Points, in no order, along strands that fork and pass close to each other.
Points whose rows are less than 71.9 apart are linked; no others are. Some points are linked to none.
somev: [  24  -53    7  -24  -25   -3    3   17  -59  -11 -113   27   58   35
    0  -16  -11    5   -4   -8]
zevu: [ 14 -39 -12  44  51  21 -39  17  18 -38  52  31  69 -26 -23  15  28 -29
 -30 -15]
sep: [ 17  59  24 -26 -34 -28  -9 -21   3  53 -44  -2 -23 -15  59 -41 -37   7
  28  10]
mas: [-16   3 -44  34   4  26   9 -26 -44 -37  77 -49 -45 -12 -25  -3  32  31
 -18  15]
mivi: [ 17  53  25 -31 -46 -37  -4 -22 -10  38 -60 -13  -7 -17  62 -24 -32  20
  36   6]
nozo: [-46  18 -15  66  42  18 -18   6 -15 -48  74  22  31 -40 -82  38  44 -34
   5 -57]
Beb: [ 21 -41   0  25   2  28  13 -11 -24  -9  -3   7 -19  32   6 -10 -15   2
 -30  24]
Kilup: [ 13 -49  29 -35  -5 -24  30  29  25  19 -83  55  19  12  13   0 -28 -18
  12 -30]
vol: [  3  14  27 -42 -49 -72  31 -16  15  -3 -34 -35  32 -37  30  14  -4  33
  51   2]
Gis: [-41  75 -22 -18  -3 -21 -27 -13  33  18  58 -35 -39 -30 -13  -8  14  25
  20   2]
Vemi: [-36  47 -26 -10   3  -9 -13 -13  21   0  58 -42 -47 -20 -14   2  18  26
  13   3]
fani: [-28  74  14 -32  -7 -34 -19   1  60  47  26  -8 -18 -35  10 -32   0  -6
  26  -3]
sugi: [ 39   7 -20   2 -34  40  19 -30 -51  36 -33 -24 -55  46  39   8 -42  12
 -21  46]
gana: [-31  18  -3  73  61  60 -12  10  -5 -18  46  61  27  16 -61  29  24 -49
  12 -71]
Nudi: [ 17 -31 -13  30  -4  15   8 -27 -48 -55  40 -38  -4 -11 -11 -12   8  22
 -31  47]
vib: [ 18 -41  22 -10 -18 -26  22 -10 -21 -44 -28 -15  30  -3  -9  -6 -11  17
  -3  22]
netol: [ 13 -18  -4   4  -8   9  18 -15 -11 -11   1 -21 -34  18  11  -6 -14  16
  -8  28]
bon: [ 50 -60 -26  53  34  34 -43  -9 -17 -32  15  27  60  -7   4   7  -2  -2
 -45  30]
Teki: [ 50 -49  -4  18 -10  -1 -29 -16 -67 -46 -47  -2  74   3 -12   2 -14  20
 -34  47]
sada: [-40 -11  27   3  38  -1   9  59  47 -18  51  43  44 -14 -51  29  40 -60
  -3 -37]
zeze: [ 36 -54  -4  33  15   9 -20 -14 -26 -46   8   7  47 -13  -7 -10  -5   5
 -40  35]
Rila: [ -2 -32   4   2  -7 -20  18 -10  -4 -55  36 -38   8 -29 -21  -9  14  17
  -4  28]
Gube: [ 22 -36 -17  58  38  52 -18  -3 -22 -21  42  23  18  18  -9 -11  13  -9
 -42   0]
goz: [  4  66  23 -21 -20 -22 -15 -15  25  58 -18  -1 -33 -18  47 -52 -29   2
  22  13]
sigik: [ 40 -59  -1  23  16 -11 -31 -10 -14 -55   9   8  78 -37 -15   6  -1   6
 -32  35]
Bod: [ 35 -23   3  -7 -35  13  20 -15 -56  -7 -69 -13  -9  42  14   2 -30  17
  -9  28]
Fik: [  14  -52   22  -45  -19  -27   29   27  -11    3 -105   46   48   17
    9   -4  -17   -5   15  -30]
Dumim: [-48  44   7 -23  23  -9 -11  31  73  40  26  16 -23   1 -16  19  11 -31
  17 -32]
sasa: [ 22  40  12 -31 -60 -29   1 -26 -37  15 -74 -39   3  -2  56   1 -20  33
  36   7]
bezig: [ -7   0  35 -47   4 -35  32  47  85  38 -27  43   6 -18  12  13  -4 -38
  22 -25]
Rad: [ 14 -47  24 -18   1  -5  22  18  22  19 -65  44  -5  25  16  -4 -31 -16
   2 -14]
vitog: [ 22   6   3 -11  -4  12   3  -5   9  49 -48  15 -52  31  51 -12 -40  -4
   0   9]
sutom: [ 13  33   0 -18 -26 -21   5 -27   6  15 -12 -35 -33  -7  41 -11 -23  26
  21  32]
madep: [  2   9  18 -28   4 -17   6  16  56  45 -34  23 -28   1  32  -7 -24 -16
  15 -13]
Vizun: [-39  -9  20  12  47  27   6  46  53  15  22  54   7  31 -32  19  18 -62
   2 -54]
Mudu: [  2  32 -23  14  21  48 -11  -5  12  76   7  19 -74  57  36  -9 -19  -9
 -13  -7]
lop: [-22 -22  24 -22   7 -32  30  32  50 -30  40  -4  22 -33 -33  12  26 -16
   9  -4]
gusib: [   9  -32   20  -56  -36  -42   35   20  -11    3 -102   22   53    5
   21    6   -5   10   32  -34]
Zera: [ 29 -45 -11  40  14  23 -14 -19 -40 -46  31  -6  25  -9  -7 -12   5  10
 -40  37]
geza: [  2 -30 -11  38  45  12 -34  13   8 -49  68  11  59 -41 -37  11  39 -24
 -26 -14]
Rutem: [  8 -32  -1  24  18  38  11   3   3  14   2  20 -35  45   9 -11 -10 -10
 -22   0]
tupav: [ -3  63   2 -14  -4  -6 -21 -13  26  60   4  -4 -51   1  38 -36 -19   2
   9  12]
rav: [-24  29 -59  35   5  36   7 -28 -43  -6  79 -42 -66   5 -23   9  25  36
 -12   2]
Didu: [  1  56  22 -26 -48 -58   1 -33  13  17 -10 -43   2 -42  44 -21 -11  32
  45  23]
fale: [  20  -51   15  -28  -23   -8   15   15  -35   -1 -109   35   37   33
    8   -9  -20    1    3  -16]
rapu: [ 34 -53 -23  49  49  28 -46   3   9 -36  36  30  70 -18  -7  12  16 -15
 -37   6]
noda: [-29  -7  15  44  58  57  -5  32  28  10  27  63  18  44 -34  13  19 -58
  -4 -64]
Nemud: [ 43 -51   0  -1 -17 -13 -20  -6 -67 -41 -75   3  88   9 -15  -6  -7  18
 -25  28]
niza: [-28   0   3  55  58  54 -10  22  11  -7  44  51  20  28 -42  16  26 -47
  -3 -62]
tinu: [  26    4    8  -37  -29   -1    6    0  -19   39 -106   20  -16   28
   54   -3  -40    7   19  -11]
fele: [ -8  18  29 -45   2 -36  15  31  79  46 -24  25  -6 -18  19   1 -11 -28
  26 -19]
vepa: [ -9  60 -41   1 -11  11 -16 -32 -15  27  51 -46 -69  -1  17 -13  -1  32
  -3  32]
kula: [ 30 -20   4 -24 -46   3  13  -4 -64  -9 -97 -12  14  40  16   2 -18  21
   4   9]
Kamop: [-28 -17  26  -6  35  10  11  50  66  23   6  45   0  20 -18  13  12 -54
   0 -41]
muk: [ 22  21   6 -41 -60 -16   6 -11 -41  16 -98 -25  11  16  51   5 -16  30
  33  -4]
tobar: [-42  40 -33  33  26  35 -10 -11  -3  16  56  -4 -60  18 -30  23  18  13
   5 -33]
Riso: [-23  -9  29 -27  22  -9  23  53  81  32  -6  45  -2   8  -6  16   5 -52
   9 -35]
tenit: [-24  10 -24  -1  -1  -7   4 -16   7 -26  56 -45 -38 -18 -15   0  20  27
   8  16]
Lazed: [  7 -11  22 -60 -44 -54  35  11  -4   7 -89   6  51  -6  33  13   0  18
  45 -33]
Buror: [ 23 -55  13   8  16 -31 -13   4   4 -63  29  -2  81 -58 -28   3  12   1
 -21  25]
bofi: [  0 -35  -2  16   8 -19  -2  -9 -11 -75  62 -35  32 -55 -33 -11  30  11
 -17  24]
dova: [  2  65   5 -19 -39 -35  -9 -38   9  20  11 -49 -28 -32  38 -29 -15  32
  30  38]
paga: [-45  18 -17  19  27  19  -5   6  14  -3  55  -5 -36   6 -38  20  28  -1
   6 -31]
Las: [-59  12  -6  31  30  -5  -6  20   1 -51  79   7  25 -45 -82  36  53 -29
   7 -43]
pelir: [ -5 -12   9  -9  16   7   5  13  46  35 -17  22 -37  27  19  -3 -14 -19
   1 -13]
Rab: [-31 -15  -4  15  21  -2  -2  12   9 -49  71 -19   9 -34 -49   3  39  -5
  -7 -13]
Laba: [-43  87  -1 -32 -11 -35 -26  -2  51  30  53 -24 -22 -43 -11 -21  12   8
  25  -1]
bana: [-22  54 -56  14  -2  21  -9 -30 -24  14  69 -50 -73  -2  -5   2  13  41
  -6  17]
momit: [  8   0   3 -14 -14 -14  14 -16   9  -1  -6 -30 -29   1  20  -5 -15  18
  11  24]
tolil: [-19 -25  -1  28  31  12 -11  12   7 -40  61  -1  22 -19 -40  -1  33 -15
 -18 -16]
doti: [-47  -2   1  15  26 -14  -2  28  14 -55  81  -5  34 -52 -71  21  52 -23
  -1 -29]
kav: [-16  -1  -6 -11  -8 -24  17 -14  17 -34  46 -49 -20 -28  -9   0  15  25
  14  23]
pebi: [ 12  33 -32   1 -18  21   7 -33 -27  21  22 -45 -65  17  31  -6 -16  26
 -10  46]
Beton: [  0 -20   2  14  25  31   7  13  28  32  -4  27 -40  46  14  -7 -11 -20
 -12 -13]
lam: [ 32 -49   5 -13 -25 -13 -10   7 -65 -30 -94  10  85  19 -13 -13  -1  13
 -15   9]
Tof: [ 30  33 -29   0 -31  30  11 -36 -40  40  -2 -38 -66  30  44  -2 -35  16
 -14  54]
sive: [-13 -36  31   7  34  -2   4  47  44 -22  38  39  54 -16 -37  11  28 -49
 -14 -23]
rabon: [  4  -3  27 -54 -53 -67  35  -2   0  -3 -69 -17  52 -22  32  19   3  29
  48 -20]
namak: [-32  48   8 -31  12 -21 -10  20  70  41  21   3 -24 -15   1  -1   4 -21
  19 -17]
dugol: [  3  21  14 -29 -44 -57  21 -28   9 -15 -11 -54   7 -33  28   5  -7  38
  42  22]
beve: [ 42 -16 -10   7 -40  37  23 -28 -71   2 -42 -23 -26  44  15   7 -34  17
 -26  49]
foze: [-60  23   9  -5  32  -1   2  37  55  11  40  20  -8   5 -40  33  26 -37
  14 -44]
Mufol: [-16  72 -21  11  22  33 -30  -7  16  82  23  15 -72  36  19 -17 -11  -3
  -7 -15]
sibev: [-63  12  18   1  35  -4  11  54  45 -12  51  32  21  -9 -58  40  38 -54
  12 -44]
Paf: [ 27   0   7 -22 -17   5   6  -4  -5  46 -84  25 -36  32  52  -6 -46  -1
   7  -1]
tola: [-32  36 -52  46  20  45   1 -22 -35   8  69 -16 -65  15 -31  20  22  26
  -6 -24]
bobu: [  25    2    1  -37  -58   -3   12   -7  -54    2 -104  -24   10   34
   35    8  -14   30   20   -1]
zise: [ 48 -46  -1  24 -20  31  -3 -15 -78 -13 -58  12  28  38  -2  -6 -27   6
 -40  39]
nuzin: [  8 -44   9  12  15 -24  -4   5   4 -70  53 -16  57 -59 -36  -1  25   0
 -18  18]
Zolug: [ 57 -47 -11  33 -10  30 -26 -20 -80 -28 -43   6  52  19  -7   2 -22  12
 -49  54]
Mudok: [-15  78 -12  -3   8  15 -33 -13  14  72  28   2 -67  14  23 -37 -14   3
  -5   5]
Pumol: [  0 -17 -27  28  -3  18  11 -26 -44 -47  63 -45 -28 -13 -18  -8  21  27
 -24  30]
Poven: [ 17  13  -7   1   7  31  -4  -4  12  66 -30  21 -66  45  48 -13 -34 -11
  -9   3]

A fork is a point with three links, a tip a point with one. Leave the first point through the second and follow the links. Name the first fork or tip that comes.
zeze / Zera => rav
madep / fele => gana
mas / Pumol => zeze
momit / sutom => Fik
fale / somev => zise
Mudok / Mufol => tinu
tenit / Vemi => sive
zevu / geza => nozo

Follow the links from the first point to the second, and from the first to the third. Name the last point that the two ways share.
rav / tolil / nuzin => zeze
paga / Bod / Buror => rav
zevu / bofi / mas => zeze
Rad / Zolug / rabon => Fik

A fork is a point with three links. Follow the links from the first point to the second and name the forks in between, in order.
Vemi / Nudi => zeze
dova / lam => Fik
mas / Bod => rav
tola / Buror => rav > zeze

Name the points in between on the shortest way along the links from the first point to the second, in order.
Rab / tola => tolil > geza > zevu > rapu > bon > zeze > Zera > Nudi > Pumol > mas > rav
Kilup / Zolug => Fik > fale > somev > lam > Nemud > Teki
Fik / Didu => gusib > Lazed > rabon > vol > dugol
goz / kula => sep > mivi > sasa > muk > bobu
